A landscape with many peaks, sampled at points; each row gives a point and its height.
A climber steps from a point to whichever of its 2 nearest points has the largest rise for the distance, and stops where none of them is higher. Distance is the straight distance between rows; heights are no part of it.
(1589) height 51.7: [ 43  17   2 -24  11  36   8  24  22 -38   2  30  72  30  29 -36  -5  26
 -27   3]
(148) height 5.6: [-29  31 -17  21  36  -1 -20  18   7 -12 -28  -8   6  14  45   2  24  -4
 -37  18]
(1577) height 32.0: [  2  -3   2   0   2 -18  42   7  11 -32   9  24  49   4  24  -3  26  35
  24  -2]
(359) height 40.5: [ 34  -3   8 -42 -36  -2 -19 -30  -4  31 -42 -41 -16  -4   9  58 -12  27
  20 -15]
(2069) height 39.9: [ 14   5 -53  28  -2  28 -36 -57   5  33 -46  -7 -12 -49  13 -21  -8 -33
 -25 -14]
(79) height 21.1: [-64  19  -6  -5   9 -29  20   4 -20  -3 -24 -31  14  20   5  47  42  23
  19   7]
(900) height 44.7: [-77  44 -10  39  25  -4  -3  17 -25 -22 -40 -27   3  25 -20  20  33 -40
  -9  25]
(1347) height 56.7: [ 56   9  43  10   2 -20   8 -20  25  22 -14  -4 -17 -35  24  16  38 -16
  77  19]
(1920) height 35.4: [-41   0  42  18  41 -17  25  17 -25  27 -15 -13 -14   7  30  28  54 -38
  81  47]
(14) height 21.5: [ 42 -29  49  -8  25   4  28   3  13  38  16  13 -13  51  34  19  -9  -3
  26  52]
(1305) height 18.7: [-81  16   8  -5   3 -11  29   7 -37  11 -45 -10  10  31 -32  41   7 -11
  31  18]
(1472) height 55.8: [ 19  25  10   9  -7  -6 -43 -10  12  35 -37 -43 -37  -8  26  37   9 -18
  -4  -2]
(531) height 29.5: [-47  18  -3  -5 -36 -11  40  -4 -29 -18 -30 -28  36  18 -58  22  19  28
  46 -24]
(1392) height 53.5: [ 16   9 -15  -6  16 -20 -30 -14  41  41   0   6 -13 -55  68   1  -4 -18
 -58 -28]
(915) height 52.7: [ 19  11  28  35 -25 -31 -30   1  25  11   5 -17 -54  -9 -28   9  23 -45
  21  -1]
(1433) height 50.2: [ 50  51 -13  17  17  32 -18  -6  34 -21 -43  12  41   1  36 -40  14 -11
 -34  -8]
(707) height 38.9: [ 41  27  -5 -33 -10   7 -42  34  35  -9   4  -9   3   4  47  -2 -13  35
 -73 -33]
(114) height 35.5: [ 17   5  19 -11  24 -44  27  36  40 -15  28  23  20  -1  72  18  46  40
   3  -1]
(990) height 56.5: [ 29  53  26  -3  21  16   0  -1  18   2 -75 -28  15   1  11  18  23   5
  27   3]
(197) height 15.8: [  1  27  50  21 -27 -37 -33  31  -2 -30  59  19  -3 -81 -33 -57 -27   6
  -5 -26]
(770) height 8.9: [-30   8 -13 -25 -59  -9 -30   9 -35 -28  10 -49 -14 -18 -20  -4   8  53
 -10 -45]
(263) height 42.8: [ 19   8 -10 -26 -44 -21 -34 -23   2  20 -27 -45 -23 -30  17  39  20  42
   4 -44]
(395) height 39.3: [-71  53  -8  -1   4  -3   1  30 -27 -27 -57 -14   1  24 -36  32   0  -6
 -41  -1]
(1144) height 33.9: [ 34  17  21   4  30  -1   6  16  38  14  -2   1 -11  31  53   5   4  -6
 -26  26]
(1407) height 41.0: [ 23 -43  15 -20 -34 -23  16 -23  -3  29  22  -9 -14  17  -8  38   3  18
  42   1]
(1995) height 10.8: [ 15  26  19  54  43   6   2  20  34  13  14   6 -26  47 -18 -20  12 -62
  -9  32]
(1956) height 54.2: [ 17  -2 -14   3  15  36  11  16  13 -44  24  33  42  37  -6 -61 -14  11
 -24  -1]
(318) height 23.5: [ 48 -10   8  15   1  -6 -21 -32  23  73 -11  -5 -57 -36   9  10 -10 -62
  29   5]
(1290) height 47.7: [-52  11  13   0 -45  -3 -51  41 -36 -13  24 -50 -54  12 -32   9 -24   8
 -46 -17]
(2085) height 31.1: [-20 -64 -34 -30  -3  27  17  -7 -20   6  33  14  12  53  -4  -1 -45  30
 -24  13]
(549) height 23.1: [-55   6   1 -44  -1 -36  12  11 -22  26 -39 -51  11   2  31  74  34  51
  29 -15]
(1358) height 48.5: [-55   4 -31   8  25   7  15  36 -21 -54  33  27  52  22  25 -54  19  24
 -23   6]
(1628) height 10.2: [-31  -3  -5   4 -44  19 -21  -2 -42 -46  29  -1  13 -11 -39 -65 -36  36
 -10 -16]
(1788) height 36.8: [ 18  13  -1 -14  -3 -40 -30  41  15 -18  49  19  15 -65  50  -8   2  39
 -49 -39]
(280) height 37.4: [  4  14  -1 -12 -60  29 -51   4 -24 -23   7 -31 -10   2 -38 -20 -44  22
 -41 -29]
(1015) height 32.6: [  0 -22 -19  11  13  17 -19  18  26  24  62  29 -43   2  14 -34 -39 -38
 -61 -25]
(2083) height 36.5: [ 54  26  17 -36  13  -3 -30  -7  32  24 -58 -32   5  -9  70  37  14  28
  -4 -16]
(203) height 8.3: [-18  24  -7  27  52 -19 -10  29  33  33  17   7 -34   9  62 -10  14 -39
 -55  11]
(351) height 33.1: [-34 -40 -45 -32   4  27   6   7 -20 -31  17  17  53  35  25 -14 -20  34
 -37   9]
(422) height 29.1: [  1 -54 -54 -31   7  48   2 -15   8  28  27  23  25  30  31 -18 -53  21
 -41   5]
(1682) height 29.8: [ -7 -55 -19  23  -7   2  49 -34  -6  -8  41  24   1  12 -62 -28   5  -2
  63  29]
(2151) height 19.2: [-65 -16 -19 -37 -10  -5  35   7 -38 -12 -20   6   9  48 -31  44 -42   9
 -31  16]
(1319) height 37.0: [  6 -27 -24  -9 -50  39 -33 -26 -32 -13  30  -6 -13  10 -51 -40 -57   4
 -35 -18]
(629) height 28.0: [ 29 -40  16   0  52 -27  22   7  52  50  63  43 -21 -29  39   8 -19 -31
 -22   0]
(256) height 2.7: [-25  25  20  -9  42 -24  18  11  10 -12 -37  -8  33   4  63  26  48  25
  27  19]
(1075) height 47.5: [  8  -3   7  14 -50 -27 -43 -26  -4  30  -7 -39 -54 -17 -38  29  10 -23
  23 -15]
(1958) height 16.0: [-56  -3  -4  43  48  23  14  11 -20  15 -19   5 -26  43 -40   6  -9 -68
  26  67]
(1205) height 51.3: [-12   4 -32  10  22  27  -6  31   9 -37  15  31  35  20  38 -61   3   3
 -55   9]
(799) height 49.3: [ 41  -2 -30 -35 -13  20 -12 -25  24   5 -30   6  51   1  56  -9 -10  37
 -22  -4]
(981) height 39.6: [  3 -28   0   8  -2   8  -5  -8  -9  32  20 -10 -26  36 -11  23 -26 -24
   7  20]
(421) height 52.2: [-54  14 -12  46  14 -12  -7 -12 -14  -5 -11 -26 -18  -5  -5  -6  36 -29
   2  15]
(885) height 55.6: [-32 -42 -54  22  54 -20  10 -30   3  41   6  16   7 -91  44  -4  11  -5
   1   0]
(1102) height 41.4: [-25 -26  28   0   8 -15  37   3 -17  15   4 -13  -7  25  18  35  25  -4
  63  39]
(1175) height 27.0: [-21 -48 -36   6  19  27  40 -46 -13 -18   0  28  39   6 -38 -35   6  18
  49  29]
(1739) height 43.3: [-55  -2  -3  -5 -22   0 -21  30 -43 -12  23 -20 -15  33 -21  26 -18  17
 -38   2]
(1285) height 26.9: [-11 -12  25 -41 -16 -46  -8  24  10  16   6 -45 -26  14  27  64  34  56
   8 -31]
(1923) height 26.0: [ 12  24  17 -23  22  16  20   2  -5  12 -55   4  13  35  14  41 -20   2
 -14  32]
(992) height 40.4: [ 20  31  -9 -31 -20  21 -44  28   1 -19 -31 -25  11  20   0  18 -27  28
 -72 -29]
(1401) height 40.0: [ 16  37  34 -12 -43  27 -25  20 -11 -37  -7 -22   0  15 -62  -1 -21  13
 -14 -31]
(895) height 46.2: [-38  -8 -32  16 -10 -28 -12 -25 -23  12  -4 -29 -14 -18   7  20  30  -2
  17   4]
(2006) height 30.5: [  4 -11  -2  -5  22   6  37 -24   2  -3 -15  26  32  -5  54  -6  17  16
  35  29]
(1684) height 35.0: [-11  26  30  16  -2  -6   4  14 -11   3 -30  -9  -6  33 -52  24   4 -40
  17  26]
(980) height 50.9: [ 43  13 -40 -25  11  11 -29 -19  44  19 -27  16  20 -37  85  -6 -15  10
 -44 -19]
(260) height 42.6: [-16 -27 -52  -1 -23 -11 -10 -45  -4   8   2  -5  -6 -32  14   1   0  16
  -5 -16]
(177) height 48.2: [ 26  36 -22  -7 -43  12 -50 -32   5 -11 -59 -38 -10 -38 -16   5  22   1
  -6 -49]
(34) height 31.5: [-24  24  38 -37  32 -20  39  66  11 -16 -21   9  26  65   2  47  15  36
 -23  -1]
(2075) height 27.6: [-37 -26  12  -5 -22 -48  -6  26  -6   0  65 -18 -35  19  13  26  18  26
 -15  -8]
(117) height 49.6: [ 17   5  35   4  12 -12 -28  11  17  54 -13 -27 -53  25  27  48   0 -34
   0  26]
(115) height 50.3: [-27  -2 -45  22  40  -8 -15 -29   3  41 -23   7 -18 -65  69 -11  16 -25
  -7   7]
(1268) height 11.0: [-25 -14  34 -26   1   3  48   8 -38  37 -48  15 -11  35 -34  50 -36 -20
  48  42]
(950) height 43.2: [ 10  50  24 -14 -17  19  -1  21  -7 -33 -55  -1  20  31 -61  14  -8  -7
 -19 -16]
(1553) height 20.6: [-66  16 -24  10  51  27  35 -17 -33 -14 -59  11  33  22  -9   1   3  -3
  15  44]
(1304) height 36.3: [-68  35 -30 -24  15   1 -19  20 -25 -31 -49 -20  28  22  13  32  10  32
 -56 -11]
(1273) height 43.4: [-14  47  -1  60   6   5  -9  -4  -8 -42 -19 -13  10  -6 -41 -45  37 -44
   3   5]
(2187) height 27.9: [-32 -29  12 -22 -72  -9   8  16 -53 -18  46 -31 -15  26 -53  12 -19  42
  -2 -18]
(2209) height 28.4: [  6   8   8 -25  27  11  -4  21   6  30 -14   4 -21  52  24  46 -43  -9
 -45  24]
(673) height 46.6: [  3  72   8  27  -6  20 -18   9   6 -63 -31 -20  21 -15 -24 -48  35  -4
  -5 -15]
(600) height 53.8: [-33   7   5  14 -22 -22 -55  57  -2   3  40 -26 -67 -16  12  12  -8   1
 -57 -14]
(1781) height 30.0: [ 18 -19  21  26  18 -46  19  27  20  -4  77  35  -8 -32 -10 -12   4 -20
  -8  -5]
(644) height 47.4: [ 19   4  34  42 -24 -44   1 -15  26   3   4  -4 -30 -26 -44   2  45 -51
  69   5]
(8) height 11.8: [-39  31  23 -17  -7  14  11  53 -29 -56  -4  11  24  38 -38  -7 -21  17
 -28   2]
(1738) height 29.9: [-35 -43 -30  16   4   9 -13   3  -7  32  54  -1 -43  19 -10 -14 -36 -22
 -44   7]
(1619) height 49.8: [ 54  15  19  -9  25  11   8  33  47 -15  37  40  33  24  38 -34  -2   5
 -37  -4]
(650) height 35.2: [ -4 -36 -14 -12  33  45  12 -12 -21  43 -14  -1 -27  37  -5  24 -49 -28
  11  37]
(831) height 19.1: [-31 -17 -18  12  53  49  22 -10 -40  28 -32   6 -20  12 -27  -3 -15 -49
  62  58]
(1233) height 29.0: [ 13  17  23 -15  -7 -26  -7  13  19   4 -13 -34 -11  14  12  31  38  21
   7 -18]
(1977) height 6.1: [ 43  -4 -12  -2   0   6  25 -47  14 -27 -19  31  57 -24  -6 -39  15  17
  36  -1]
(1593) height 35.3: [-29  25  28 -41   7 -13  -6  68  -1  -9 -33  -7 -24  51 -21  70 -11  17
 -54 -12]
(2090) height 25.2: [ 69 -29 -16 -16 -19  18 -17 -42  37  47  12   9 -22 -22  14 -17 -54 -21
 -34 -24]
(1952) height 38.2: [ 29 -34  10  16 -28 -25   9  -5   3 -14  68  24 -25 -24 -57 -28 -13  -9
  19 -10]
(109) height 38.8: [ 24 -52  20 -35 -25 -41  41 -20   7  18  33   9   5  -2  34  32  20  54
  51  -3]
(561) height 57.0: [ 12 -30 -17  -5  27 -23  -1 -19  27  45  24  28   5 -64  59  14  -7  -3
 -24 -20]
(1750) height 18.2: [-10   9 -27  46 -27   6 -34 -34 -18 -19   5   2 -25 -63 -55 -41   7 -41
  -1 -25]
(847) height 40.8: [-63   1 -43  39  32 -20  11   4  -4 -15  -2   4  18 -24  54 -10  57  -3
 -10  15]
(2056) height 38.1: [ 68   2  29 -49  -2  10  -6 -12  21  44 -41 -22 -10  11  44  44 -16  20
  14   0]
(466) height 45.3: [ 49  35  -1   1 -33  27 -55   3  21   3   9 -17 -31 -14  -8 -27 -40 -19
 -62 -41]
(344) height 8.1: [-39  32 -11 -19 -34 -36 -43  14 -12 -17 -19 -71 -27 -28  -2  28  35  38
  -6 -64]
(1136) height 27.5: [ 49   4  26 -35 -45  -1  -6  21  20 -41  18   4  25  -8  -3 -10  -7  63
  -9 -44]
(836) height 55.1: [-11  25 -23  53  -1 -10 -43   2  20  25  11  -9 -56 -42  -3 -27   7 -65
 -53 -22]
(701) height 34.5: [ 12 -24 -24  -9  -9  16 -29   6   6  -7  50  32  -7 -33  -2 -49 -48  -4
 -56 -27]
(1085) height 51.2: [ 27  16 -13 -53  -6  18   7 -10  -1  -9 -56  -1  44  23  15  29  -9  48
 -15  -8]
(470) height 47.6: [ 25   3 -14  -3 -35  -3 -45   4  11   7  30 -11 -34 -42  27  -5 -31  -7
 -72 -43]
(661) height 50.0: [ -1  20 -35  15  47  16  -4 -24  22  -2 -43  18  34 -33  69 -32  32  -4
  -5  13]
(266) height 24.6: [-44 -25 -22  14  14  24  35 -44 -48   7 -40 -16  10 -15 -23   5  19 -20
  88  32]
(628) height 21.6: [  5 -29 -16 -16  32  63  39 -31 -55  22 -50   5  10   9 -19  19 -27 -23
  58  55]
(1608) height 25.5: [  5 -63 -54 -20   9  43  21 -48   4   4   6  34  32 -13 -15 -40 -20  20
  30  13]
(1202) height 25.0: [ 56  -1  32  12  10 -44  -6 -12  50  55  21  11 -45 -52  22  15   1 -48
  16  -1]
(1394) height 34.6: [-51   3 -36 -30  -4  18   4  -1 -25 -34 -29  -4  54  22  39  10   0  46
 -34  -7]
(2107) height 48.6: [ -5 -32  40  21 -31 -22  25  -2  -8   2  35  -5 -11  39 -59  13   3 -26
  55  14]
(1252) height 55.7: [-15  -6  29  24   1  -4  50   1 -17 -21  17  15  22  46 -72  -9   8 -16
  57  27]
(1675) height 62.3: [ 45  35  55  -7   8  -6  25 -13  17   6 -52 -15  14  -1   3  14  44   6
  78  11]
(2121) height 39.8: [-10 -37 -40  -6 -45  25 -34 -43 -26  13   6 -17  -3  -4  -6  -4 -42  11
 -32 -17]
(809) height 14.5: [-25 -13   3  -1 -27  13  22  -8 -37  -7  -5  10  -1  52 -84  14 -44 -22
   3  14]
(237) height 29.7: [-13 -15  13  17  -1 -49 -13  15  14  19  39  -5 -44  -5  32  30  24  -5
  -4  10]
(586) height 23.6: [ 35 -11  12 -23  -1  45  36 -47 -28  14 -41  -3   8  11 -26  11 -24 -12
  75  28]
(2191) height 45.1: [ -5 -16   0  32  34 -14   2  -3   8  44  10   0 -43  -9  26   1  12 -42
  26  33]
(865) height 50.1: [  5  23   8   9  39  26  36  19  13 -45  -1  38  58  55  -1 -25   5  -3
 -11  38]
(2002) height 26.1: [ 85  -6  -1 -15 -42   0 -18 -36  34  16  -2   4  -8 -30   7  -9 -21   4
 -17 -41]
(92) height 25.1: [ 33 -67 -35 -20   1  23   7 -43  20  62  29   9 -31  -7  -8 -13 -46  -7
  -7  -2]
(1444) height 24.9: [ -7  -1  37 -59   1 -29  10  17   0  37 -48 -50  -9  19  15  79  20  40
  26 -20]
(167) height 21.8: [-13 -13 -23  47  28  24  17 -37 -10   1 -25   2  -3 -26 -23 -31  31 -39
  75  43]
(1996) height 33.7: [-48 -24 -20   1 -10 -23  31   0 -17 -30  26   3  22   2  17   3  36  33
  11  -6]
(144) height 48.4: [  2  23   2 -25 -12  23  17 -33 -21 -10 -64 -10  48   6 -14  10  -2  26
  28   2]
(147) height 39.2: [-31  22  -3 -15   6 -10 -29  43 -14  11  -6 -29 -24  35   6  51 -11   7
 -65  -4]
(1350) height 41.9: [ 27   7 -24  13   8  30 -24 -53  -3  34 -56 -15 -14 -39  21  -2   3 -30
  33  12]
(1356) height 42.4: [ -9  20  37  38   0 -23  22 -17  -2  -2 -20 -10  -1  10 -35   1  50 -41
  74  28]
(1564) height 35.1: [ 28  21  42   6 -36   2  15  13  -2 -71  34  19  29 -15 -43 -60   7  30
  28 -23]
(683) height 4.8: [ 32  30 -16   4 -12  24 -46  16  21 -32   0  18  21 -44  26 -62 -19   5
 -71 -37]
(355) height 4.6: [-38  32  21   5  57  -6  16  43   7  -8 -32   8  14  46  38  26  15  -1
 -21  38]
(861) height 27.1: [-66 -13 -10   7 -26  -6  41 -35 -47   8 -25 -28  26   8 -44  15  20   1
  75   3]
(273) height 45.0: [ -5  12 -25  -1  12  33  -2 -41 -21  11 -69 -12  17 -12   8  -2  -3  -6
  15  25]
(2185) height 29.6: [-42 -32   3 -30 -49 -18  33  -6 -50   0  24 -20  22  37 -32  35  -3  50
  19 -15]
(1663) height 44.1: [  8 -27  53 -17 -40 -26  30   7  -9  14  34 -16  -1  46 -40  38  18  17
  51   1]
(1786) height 6.8: [ 31  24  -5  -4 -39 -21 -19 -11  12 -27  -2  -1  10 -65  -8  -7  24  20
   8 -50]
(689) height 31.4: [  6 -40 -19 -23  25  38  -1  -7  -9  57  -3   7 -24  54  12  37 -70 -19
 -45  30]
(1146) height 45.2: [-33   5 -27  44  56 -28   5   3  15  21   3  10 -20 -35  45 -10  42 -32
   8  15]
(2172) height 52.6: [ 29  43 -11   2  27  28 -11 -20  18  -3 -80 -10  33 -17  59  -9  27   6
  -2   9]
(1263) height 35.7: [-47 -18 -24  22   3 -30  15  20 -19 -31  51  20   2 -38   2 -24  22  12
  -2 -11]
(1041) height 5.4: [ 33 -17 -30  -9 -16  38   1 -17  -7 -55   9  45  67 -20 -16 -80 -16  26
   5 -12]
(1683) height 25.4: [ 29  -3  18  -8 -40   8  17 -37 -13   4 -24  -8  14  19 -54  19 -10   3
  51  -1]
(1107) height 45.4: [-14  28 -26 -21 -42   1 -26 -32 -22  -4 -53 -51   6 -16 -17  35  16  28
   3 -36]
(1481) height 51.4: [ 32  40   1  14 -13 -12 -37 -14  26   4 -42 -27 -23 -49  20   9  37  -9
   3 -26]
(133) height 6.9: [-43  12   3  21  42 -19 -21  30  -1  33 -12 -18 -29  14  63  37  24 -24
 -31  29]
(492) height 5.1: [  9   3 -36  -5 -13  27 -31  -3  -9 -45  -7  35  57 -45  15 -84  -7  14
 -38 -25]
(183) height 46.5: [ 14  40   1   1  12  29  11  -3   4 -34 -40  18  48  39 -29 -14  -8  -6
 -12  13]
(1823) height 30.1: [ 15 -44  -9  -7  49  16  12  15  61  41  73  44 -23 -12   5 -25 -30 -28
 -42  -8]
(823) height 34.1: [ -6  18  30 -24  29 -38  23  41  14 -24  11  -3  26  45  36  29  40  51
  -3   0]
(1761) height 40.2: [ 36   0   8  41   5  26  13 -18  19  -5  24  13  -8  25 -55 -38 -10 -45
  14  14]
(427) height 62.7: [-23  25  -3  49   4   0 -45  31   8  11  13 -18 -52  16  -6   1  -5 -55
 -57   1]
(534) height 42.7: [ -4  37 -14 -32 -27   9 -48   8 -12  -5 -49 -59  -5  10 -22  41  -6  28
 -43 -41]
(1869) height 39.1: [ -9  33  12  52   3  13  -9  -8 -11 -13 -20 -15  -9  26 -76 -14   6 -65
  29  21]
(2170) height 21.9: [ 58 -41  18 -11  -7   9   2 -44   7  56   6  -5 -45 -15   8  18 -24 -35
  52  21]
(1907) height 31.6: [  0  36  25   0 -12 -14  23  13  -1 -34 -12 -21  26  11 -52   3  43  17
  43 -19]
(1074) height 32.1: [ 14  40  24 -45  17  -5   3  49  23 -21 -41   6  13  55   4  50  -9  26
 -50  -5]
(453) height 16.4: [  2 -15  15  13 -15 -19 -40  12 -22  -9  67  21 -12 -90 -49 -57 -59   7
 -19 -34]
(74) height 6.5: [ 48  22   6   3 -17 -19  17 -26  27 -27 -27  13  37 -59   8 -17  31  17
  35 -28]
(1049) height 9.6: [-38 -15 -15  -2 -56 -16 -38   2 -41 -30  29  -9  -3 -54 -21 -34 -20  38
  -7 -34]
(1172) height 47.8: [-42   2  31  20  17 -17  66  -2 -17 -11   2   5  23  38 -21  14  36   1
  70  35]
(110) height 15.1: [  7  47  50  23 -25 -32 -34  48   8 -49  32   1 -26 -42 -28 -42   6  15
   2 -25]
(1594) height 28.5: [-20 -23 -12   5  48   6  29  -7 -19  22   0  11  -6  -1  68   8  28   3
  33  44]
(1221) height 33.6: [ 18  18   8   7 -31   4   7 -22  -9 -38  19   4  15   0 -48 -25  20  10
  36 -23]
(383) height 12.8: [-23 -20  -2 -28 -17  19  21 -25 -39  18 -54   4   8  44 -63  31 -51 -22
  22  24]
(1862) height 35.8: [  4 -20  -5 -10 -13 -18 -28  18 -14  -9  52  20  20 -70  20 -30 -33  10
 -43 -44]
(1910) height 24.3: [-19  15  16 -46  28  23  31  15 -39  21 -67  14   9  11  40  59  -7   5
  21  29]
(30) height 5.7: [ 51 -15 -23 -25 -44  15   0 -35  -2 -36  -1  22  58 -27  -3 -30  -4  39
  17 -23]
(259) height 29.2: [ 16 -48 -14 -16 -21   5  12   8  -8  -5  61  34   9  22   6 -23 -40  20
 -18 -11]
(2106) height 31.3: [ 11  24  45   1   2 -18   0  17  11  21 -37 -24 -16  22 -15  46  30 -16
  38   5]
(1357) height 16.6: [-68 -12 -13  16  11  13  23  16 -39 -26   6   7   0  57 -70   2 -27 -25
 -18  24]
(724) height 27.3: [ -7 -73 -37  -8  13  30   9  -9  26  56  64   6 -48  12 -12 -14 -46 -15
 -36   7]
(82) height 26.5: [ 31 -17  26  12  23 -66  -3  14  41  42  58  24 -24 -49  37  29   1 -20
 -23 -13]
(391) height 25.8: [ -9 -50  -5 -16  59  40  44   5 -39  37   5   7  -7  22  38  22  -5  -8
  44  55]
(1326) height 48.8: [ 30  56  -7   7   3   1 -26  14  23 -52 -29  10  39 -23  22 -34  37   9
 -18 -20]
(1854) height 23.3: [ 35 -41   6 -18  40  26  34 -11   3  41   9  20 -18  -1  48   8 -27  -3
  39  36]
(1767) height 51.0: [ 26  -4  23  25  45  -5  28 -10  25  14   5  21 -21 -25  34  -8  31 -30
  52  36]
(476) height 31.8: [ 20   4  14  21   9 -22   3  24  29   1  47  12 -21   5  29  -2  19 -18
 -19   2]
(816) height 17.2: [  3 -21 -19  35  -7  -5 -19 -14 -17 -19  49  25  -5 -80 -57 -51 -20 -21
   3 -34]
(1744) height 37.1: [ 29 -35  24 -26   1 -45  27  20  27  18  43  23   7   8  69  38  12  36
   7   2]
(2035) height 42.5: [ 36  11 -27  24 -22  21 -44 -39  20  24 -19 -16 -35 -39 -14 -45 -22 -37
 -47 -30]
(1831) height 26.8: [ 90  -2  15 -38 -47 -18  -7  -7  32 -17  16  14  11 -32  -6   0 -11  32
  10 -40]
(1451) height 17.0: [-64  -7   5 -25 -15 -17  12  11 -43  25 -42 -12 -24  36 -39  62 -28 -21
  -9  10]
(1042) height 14.1: [-26  56  43  25 -16   1 -30  52 -14 -57  14 -27 -16   3 -50 -29  19   5
  -1 -20]
(2132) height 28.2: [ 42 -12  20 -12 -28 -15   7  21  17 -27  56  28   8   0  11 -11 -16  34
 -14 -19]
(1550) height 4.5: [ 68  26  15  -4   5 -12 -28  19  43  -9  18  23  20 -53  31 -35 -12  -8
 -53 -47]
(2144) height 22.5: [-52 -10 -25 -28  27  30  34 -23 -48  11 -67   7  23  17  15  39 -20  18
  14  32]
(502) height 3.5: [ -5  33  16  13  71   4  19  27  16  10 -33   1  18   8  65  12  38  -7
  22  49]
(468) height 26.2: [-13 -21  35 -24 -43 -27   3  42 -17 -18  65 -16  -8  20 -12  12  -4  62
   2 -20]
(178) height 12.9: [-27  39  46  14   4   2  -8  66  -8 -50  34  -5  -2  34 -22 -19  -3  13
 -28   4]
(1517) height 27.4: [ 28 -55 -54 -18  17  63   7 -31  32  24  17  44  30  -2   3 -55 -32   7
 -17  -6]
(1777) height 43.5: [ 11  -4   3   6 -41   0 -19 -11  -5   5  15 -20 -27  11 -27   6  -7  -2
   0 -16]
(1858) height 35.6: [ 48 -16  17 -24  20 -15   7  -3  35  27  13  20  -3   2  78   7   4  17
   3   8]
(1225) height 50.4: [  0  -1 -10  20 -20  -7 -47   8  -5  17  45  -3 -54 -51 -15 -25 -38 -41
 -61 -30]
(1100) height 36.4: [ 27  -9  33  14 -20 -19  11  16   3 -41  66  47  19 -38 -35 -52  -6   7
  28 -15]
(2154) height 38.0: [-44   6 -39  32  13  -5  -1  -4 -12 -37   4  20  16 -41  19 -39  29  -4
 -23 -13]
(347) height 7.3: [ 13  45   9  -9 -33 -32 -33   5  10 -33 -15 -50 -16 -51 -16   6  52  35
  11 -65]
(776) height 44.3: [ 56  32  31  30  12  21   8 -24  36  -4 -18  -3  -3  14 -36 -17  11 -38
  38  23]
(2034) height 61.6: [ -4 -49 -47 -10  32  -4  17 -28  14  25  28  37  17 -49  32 -23  -6  12
  -3  -1]
(1086) height 13.0: [-13  12  17  30  64  13  14  27   6  29 -11  10 -24  53  -8  15 -10 -61
  -6  61]
(1514) height 47.9: [ 60  42  10  30   2  14 -19 -15  47 -10 -29   5   5  -8  -8 -25  11 -38
 -15  -4]
(158) height 40.6: [ 28 -33  19   9 -57 -30 -20   4   0  14  59 -12 -54 -14 -35   5 -10  -7
   5 -19]
(268) height 19.8: [-23   3 -27  59  -1   4 -12 -48 -10  -5 -15  -8 -15 -38 -44 -34  23 -53
  38  12]
(1036) height 19.3: [  4 -27  45  23  36 -16  29  25  24  38  47  18 -37  50  10   9   9 -32
  21  59]
(1496) height 27.2: [ 12 -45   4  -6 -38   3  40 -49 -15  -6  15   2  18  20 -55   0  -9  18
  72   0]
(1155) height 21.7: [ 51 -33  13   3   6   4  25 -29  16  26  19  17  -8   3   6  -8 -10  -6
  56  22]
(1600) height 31.7: [-63 -37 -26 -23 -36 -25   5 -15 -43 -13  34 -15  13  11  24  26  11  52
   0 -17]
(240) height 10.9: [-32  -2  17 -25 -30  24  -2  34 -40 -56  28  12  29  24 -23 -34 -35  45
  -7  -8]
(837) height 33.0: [  7 -55  -7  14  10  35  46 -12  13   1  55  28  -7  37 -59 -24 -21  -4
  24  44]
(928) height 9.5: [  3  23   3  59  49  -7  -7  21  45  20  29  17 -38  -3  13 -34  17 -67
 -35  10]
(872) height 21.0: [-41 -27 -33 -30 -12  11  25 -27 -43  -2 -25   6  39  34 -13  25 -29  29
  -2  16]
(2219) height 4.2: [ 24  15  -7  15  26  -7  -1  12  30 -21  19  31  21 -47  25 -47   8 -24
 -31 -24]
(699) height 37.7: [ 10  22 -25 -11 -11 -19 -36  30  27 -10   5  -5   2 -36  57  -4  25  30
 -45 -39]
(459) height 18.6: [-55  -8 -30  20  20  22  19 -11 -29 -25 -12  -3  28  30 -36  -9  -4  -8
   4  12]
(481) height 36.7: [ 22 -14  15  29  22  23  27  17  11 -23  45  32   2  57 -58 -35 -11 -20
   5  36]

Where does a climber stop that starts at each point below?
(701) -> (1472)
(928) -> (1433)
(1305) -> (1433)

Call two points neighbours if one is among the 2 nearest of the other. Go from one point of each pair to the other, from neighbour to neighbour, staying as high as possible. Name the lowest point that can't be avoided.
(1085) and (427) -> (2069)
(1956) and (421) -> (1319)
(2034) and (1085) -> (799)
